A landscape with many valleys, sampled at points; each row gives a point and its height.
From any point a ball rolls to the lowest of the 4 points nearest to it. It stops when none of these is lower. Distance is the straight distance between rows; heights are no part of it.
Q_166 h=14.1: [117 157  63 115 174  86 132 147 146 141  78 101 136 161 123 164 103 120
 157 157 128 137 136]
Q_42 h=10.7: [ 89 115  88 103 120  74  96  97  77 126 127 142 165 164 110 112 142 135
 146 132 182 115 159]
Q_988 h=27.1: [188 145 188 115 137 158 163 153 120 123 131 127 100  96 144 128 108 125
 111 109 108 104 106]
Q_856 h=45.3: [121  57 172 157 113 207  93  68 116  80 191 146 127 114 140  71 170 168
 116 122 131 138 122]
Q_596 h=37.3: [127  99 180 155 111 184 106  90 133 106 165 146 108  79 140 104 147 142
 108 131 125 144 119]
Q_224 h=7.9: [182 159 212 146 157 166 188 206 143 126 115 140  60 110 153 151  91 103
 133 104  44 105  87]
Q_833 h=20.4: [142 158 110 141 151 110 165 162 147 160 114  97 144 149 126 159 121 128
 121 130 121 138 124]
Q_877 h=29.3: [174 124 201 127 130 181 163 126 128 101 172 136  93 104 166 111 114 115
  99 104  88 109  90]
Q_135 h=30.8: [144 122 163 138 127 149 111 136 152 136 146 132 113  95 135 119 130 130
  98 134 127 142 126]
Q_694 h=13.1: [105 153  84 136 166  88 130 136 134 152  93 111 132 156 121 150 114 116
 146 153 122 137 136]
Q_644 h=6.1: [157 175 103 124 142 110 192 168 142 159  99  98 140 140 128 177 106 129
 126 125 115 122 121]
Q_28 h=37.4: [136 170  32  89 155  88 143 165 176 126  51  75 150 168 107 184  57 116
 176 154 130 123 127]
Q_414 h=39.6: [151 112 186 141 129 178 127  97 135 102 165 138  99  82 167 109 134 114
  93 129  99 133 116]
Q_265 h=26.6: [ 77 117 127 117 113  91  93 102  89 121 155 141 148 163 110  97 153 132
 140 104 160 127 137]
Q_339 h=14.0: [ 83 120 123 132 113 103  96 107  92 136 146 143 141 157 101 109 160 141
 145 110 151 132 138]
Q_836 h=19.1: [188 130 197 117 140 175 166 136 119 113 153 130 100 104 153 123 109 124
 105 105  98 105  97]
Q_824 h=26.0: [170 187  86 128 139 114 217 168 146 150  92  94 130 134 124 189  91 127
 139 130 105 120 118]
Q_654 h=35.7: [143 166  59 117 166  98 155 148 153 137  77  80 139 161 122 182  87 129
 163 161 122 129 134]
Q_492 h=42.2: [145 173  38  89 163  91 157 163 167 136  61  68 139 165 110 192  77 132
 170 159 125 125 131]
Q_773 h=20.5: [120 150  46 107 169  90 132 149 149 143  61  94 147 169 117 171  92 113
 166 161 132 133 138]
Q_748 h=67.2: [ 68  79 140 125  92 106  69  83 101 100 185 151 160 161 130  79 169 111
 119 108 156 126 149]
Q_347 h=4.3: [186 163 146 120 134 137 195 197 141 146  72 132 100 102 139 170  97 121
 123 116 101 105 105]
Q_344 h=51.3: [122  56 168 171 108 212 109  51 114  79 200 148 120 104 145  76 176 172
 119 121 128 142 121]
Q_507 h=6.8: [193 169 195 138 158 158 188 200 136 123  89 148  69 103 144 157  86 114
 137 113  65 104  92]
Q_348 h=10.0: [ 87 127 108 121 119  91 105 111  96 135 124 135 144 158 107 116 142 135
 157 123 147 126 135]
Q_664 h=19.2: [ 85 137 120 137 126  98 113 127 112 146 126 139 136 145 100 131 148 133
 147 124 131 145 127]
Q_500 h=32.4: [171 135 219 131 127 184 190 157 127 107 149 142  74 102 155 127 105 120
 121  86  59 113  81]
Q_476 h=25.3: [106 144  42 100 147  79 118 149 154 141  58 111 146 162 105 163  93 111
 165 152 140 135 142]
Q_128 h=38.3: [137 105 184 162 118 188 126  76 135  98 174 150  95  71 160 104 150 131
 102 128  95 135 118]
Q_803 h=44.6: [162 124 177 140 133 165 119 122 135 118 151 124 103  90 157 114 128 123
  91 122 107 128 121]
Q_633 h=5.4: [189 153 183 114 132 155 174 166 121 135 115 131 105  96 145 145 103 123
 111 105 111 103 103]
Q_218 h=47.2: [188 152 159 113 132 149 154 163 139 137 124 114 116 102 149 135 110 135
 104 108 120 109 109]
Q_288 h=17.8: [132 166  80 127 175  94 158 148 144 151  92  98 138 158 122 173 106 121
 154 150 120 130 131]
Q_961 h=89.0: [ 73  91 129 120 105  89  77  82  92 110 185 149 154 166 122  90 156 115
 126 115 163 116 157]
Q_93 h=40.7: [ 79 113 135 128 104 119  95 120 109 133 159 137 142 149 102 100 160 138
 134 104 149 135 134]
Q_89 h=33.3: [ 98 123  68 101 123  81 104 110  84 132  96 144 161 154 104 121 133 131
 155 130 165 113 151]
Q_915 h=41.2: [125  71 191 173 104 211 145  79 137  93 185 161 102  73 165  98 165 138
  87 123  93 137 113]
Q_699 h=18.1: [171 145 220 133 127 175 188 173 132 110 135 141  73 104 142 134 106 112
 130  96  60 113  86]
Q_251 h=10.3: [191 165 172 128 145 151 182 192 128 142  79 144  81  93 140 156  86 113
 127 114  92 101  94]
Q_717 h=8.0: [ 89 102  89 109 112  65  71  75  83 130 135 146 168 163 119 102 151 120
 128 137 195 116 173]
Q_451 h=70.9: [ 63  88 132 132 100  96  68  83 102 108 180 145 156 157 122  83 163 112
 123 107 167 122 154]
Q_517 h=22.1: [118 156 107 136 155  96 147 152 145 160 112 103 138 144 123 152 117 122
 135 147 115 138 133]
Q_858 h=21.4: [155 153 135 129 138 124 148 166 152 156 127 107 139 128 132 145 120 125
 106 127 125 134 129]
Q_355 h=5.9: [ 97 144  56 117 152  79 115 132 124 139  63 128 133 151 115 148 112 123
 165 156 131 146 141]
Q_815 h=9.3: [ 79  94 105 126 108  69  57  61  79 117 159 157 168 158 127  94 158 109
 126 135 200 115 174]
Q_568 h=6.3: [ 81  95  79 120  89  60  47  59  87 130 131 154 173 148 118 105 153 114
 118 148 219 131 194]
Q_7 h=14.5: [178 173 115 119 121 119 205 195 149 159  78 108 116 113 128 172  99 123
 123 124 110 113 111]
Q_462 h=13.7: [119 164  82 132 172  93 141 141 138 152  93  98 134 156 127 154 110 121
 149 149 122 138 133]
Q_823 h=33.0: [136 117 163 149 121 165  98 116 143 124 153 133 108  90 132 115 137 135
 101 133 125 146 127]
Q_198 h=6.4: [ 94 141  75 130 149  80 118 134 113 142  88 132 130 142 105 140 124 122
 166 144 133 138 134]
Q_332 h=64.9: [ 94 118 140 138 101 129  99 130 124 140 149 139 126 133  99 115 157 136
 127 117 134 147 136]
Q_94 h=4.5: [183 147 199 120 135 166 182 157 112 114 132 134  85  98 151 135  98 119
 120 104  80 101  99]
Q_756 h=33.4: [155 139 155 129 135 136 122 160 150 142 137 114 119 105 138 128 132 128
  94 125 122 137 125]
Q_846 h=12.1: [ 89 132  52  97 129  75 112 122 105 142  75 139 154 153 100 130 125 132
 161 139 164 129 146]
Q_266 h=43.7: [121 141 124 146 134 113 121 152 148 152 131 118 131 130 118 134 136 119
 118 134 122 144 131]
Q_760 h=36.3: [118  91 162 145 102 177  83 110 132 113 164 142 114  96 115  99 153 157
 116 125 132 140 123]
Q_170 h=7.7: [190 158 189 122 139 159 180 170 113 125 106 135  86  95 144 143  93 122
 129  98  84 101  96]
Q_232 h=49.1: [154 182  68 115 150  99 199 153 147 148  78  84 137 146 120 193  86 129
 159 149 108 124 116]
Q_156 h=72.9: [119  55 181 191  97 222 132  66 112  84 210 158 125  90 163  79 196 170
  90 116 109 144 119]
Q_388 h=10.4: [101 143  42 103 146  75 112 140 138 135  59 129 146 154 111 152 101 114
 170 155 139 134 145]
Q_600 h=34.1: [121 142 145 141 128 131 112 149 152 155 137 121 131 120 124 132 144 122
 106 133 123 131 139]
Q_989 h=55.6: [ 95 106 141 129  96 136  86 107 118 117 168 139 144 148 103  87 165 150
 132 110 146 135 122]
Q_672 h=12.6: [159 137 170 124 137 157 126 134 146 132 147 122 116  94 143 115 119 124
  95 130 127 126 125]
Q_539 h=11.3: [ 89 117 101 107 122  86  92  96  82 128 129 148 158 160 103 115 150 134
 143 117 170 114 150]
Q_592 h=39.3: [149 116 189 138 129 177 137 101 142 107 174 142  95  88 166 110 126 113
  90 123 102 127 117]
Q_468 h=16.6: [154 170 104 129 151 106 172 163 150 157 112  91 140 148 129 167 112 129
 133 138 113 132 128]
Q_741 h=53.5: [156 181  64 111 163 100 180 146 151 140  72  78 138 158 114 195  84 132
 170 151 119 126 123]
Q_636 h=52.8: [ 90  66 147 134  89 161  66  94 122  84 190 140 143 144 125  67 163 139
 118 114 158 124 134]
Q_681 h=27.5: [141 148 131 136 134 123 136 156 150 158 130 110 138 125 126 137 137 121
 106 131 120 133 134]
Q_827 h=21.0: [173 152 145 123 142 134 154 169 152 156 131 106 128 118 137 144 121 126
 101 120 126 121 121]
Q_703 h=34.9: [116 106 161 142 114 163  93 122 139 129 155 137 112  98 115 101 144 141
 112 127 137 142 128]
Q_566 h=39.1: [123  82 172 166 110 203 111  70 116  89 186 150 110  88 133  88 164 160
 117 129 123 142 117]
Q_700 h=35.6: [146 116 178 146 126 168 108 109 144 117 163 137 108  80 143 109 134 126
  96 134 120 138 119]
Q_141 h=34.4: [ 98 117  32  86  98  57 115 114 107 144  83 142 175 173 101 125 128 134
 147 140 187 127 161]
Q_982 h=5.5: [186 159 197 124 150 163 184 182 124 134  97 141  75  96 142 148  89 118
 128 106  74 106  93]
Q_995 h=62.1: [ 77  92 139 125  92 121  71  97 108 110 179 140 151 157 116  81 162 128
 131 101 164 127 139]
Q_917 h=44.4: [111  49 161 154 104 192  76  71 117  81 189 138 133 129 132  73 168 160
 119 125 139 137 122]
Q_88 h=32.2: [136 132 154 139 126 139 102 140 154 140 150 126 126  95 129 125 138 128
 105 127 130 142 129]
Q_304 h=33.5: [106 154  29  95 146  68 133 164 167 131  51  96 147 167 116 170  83 100
 171 163 136 128 143]
Q_403 h=23.4: [ 91 123  29  81 101  57 124 134 130 138  63 132 168 160  96 143 120 117
 165 148 159 128 149]
Q_359 h=13.0: [169 166 110 124 132 118 181 176 150 155 111 101 137 130 133 163 119 133
 116 125 121 126 117]
Q_523 h=44.9: [125  69 184 178 102 211 135  65 121  91 190 160 105  78 163  96 181 152
  90 119 101 143 112]
Q_424 h=9.6: [ 91 142  96 134 152  91 118 130 127 148 103 132 133 141 109 141 121 119
 147 144 131 143 134]
Q_626 h=40.3: [104  90 149 137  95 165  79 111 129 115 171 136 134 123 106  86 158 151
 130 109 146 138 125]
Q_704 h=5.1: [ 93 125  36  87 109  62 115 127 106 139  71 139 165 155  98 130 124 125
 163 138 169 130 165]
Q_472 h=7.0: [ 93 103  74 106 102  52  61  75  97 135 128 150 184 160 122 110 157 116
 123 150 212 123 178]
Q_871 h=38.5: [142  94 195 159 104 192 138  82 140  96 183 146  94  72 175  96 145 118
  90 128  91 132 113]
Q_8 h=66.4: [100 149 121 145 145 102 121 147 140 155 115 116 127 140 115 143 142 121
 129 131 118 150 134]
Q_354 h=35.0: [149 110 198 146 124 193 156 109 140  95 186 142  92  99 183 102 135 113
  87 115  92 119 101]
Q_784 h=38.4: [114  71 163 145 100 192  76  90 125  93 178 144 126 115 124  82 161 164
 129 119 140 142 121]
Q_127 h=16.0: [176 160 138 123 127 130 174 181 144 155 111 105 124 117 134 149 108 133
 109 118 124 115 118]
Q_807 h=38.0: [126  82 176 154 108 198 102  74 125  97 180 145 113  88 134  97 157 155
 115 134 120 146 125]
Q_906 h=43.6: [ 99 106  56  95  98  54  94  95 101 142 113 138 192 168 118 122 144 117
 131 151 202 131 181]
Q_210 h=30.5: [123 160  36  95 164  85 136 157 158 132  60  84 143 169 112 181  76 117
 178 156 129 132 138]
Q_825 h=8.4: [ 80 131  97 126 128  91 106 118  90 144 104 143 136 144 101 122 138 132
 155 136 141 130 141]

Call two points neighbours if one is among the 4 nearest of the other. Go from one point of each pair to the other, from neighbour to neighbour, staying as low as possible. Name the highest point that can't be avoided.
Q_672 and Q_94 => Q_756
Q_355 and Q_644 => Q_517
Q_568 and Q_704 => Q_403
Q_644 and Q_94 => Q_7
Q_355 and Q_568 => Q_42
Q_94 and Q_347 => Q_633

For each start below, name every point that the ball comes to, in order.
Q_332 => Q_339 > Q_348 > Q_825 > Q_198 > Q_355
Q_748 => Q_636 > Q_784 > Q_760 > Q_703 > Q_135 > Q_672
Q_600 => Q_681 > Q_858 > Q_127 > Q_359 > Q_644
Q_354 => Q_877 > Q_836 > Q_94
Q_995 => Q_989 > Q_626 > Q_703 > Q_135 > Q_672
Q_93 => Q_339 > Q_348 > Q_825 > Q_198 > Q_355
Q_664 => Q_825 > Q_198 > Q_355
Q_451 => Q_265 > Q_348 > Q_825 > Q_198 > Q_355
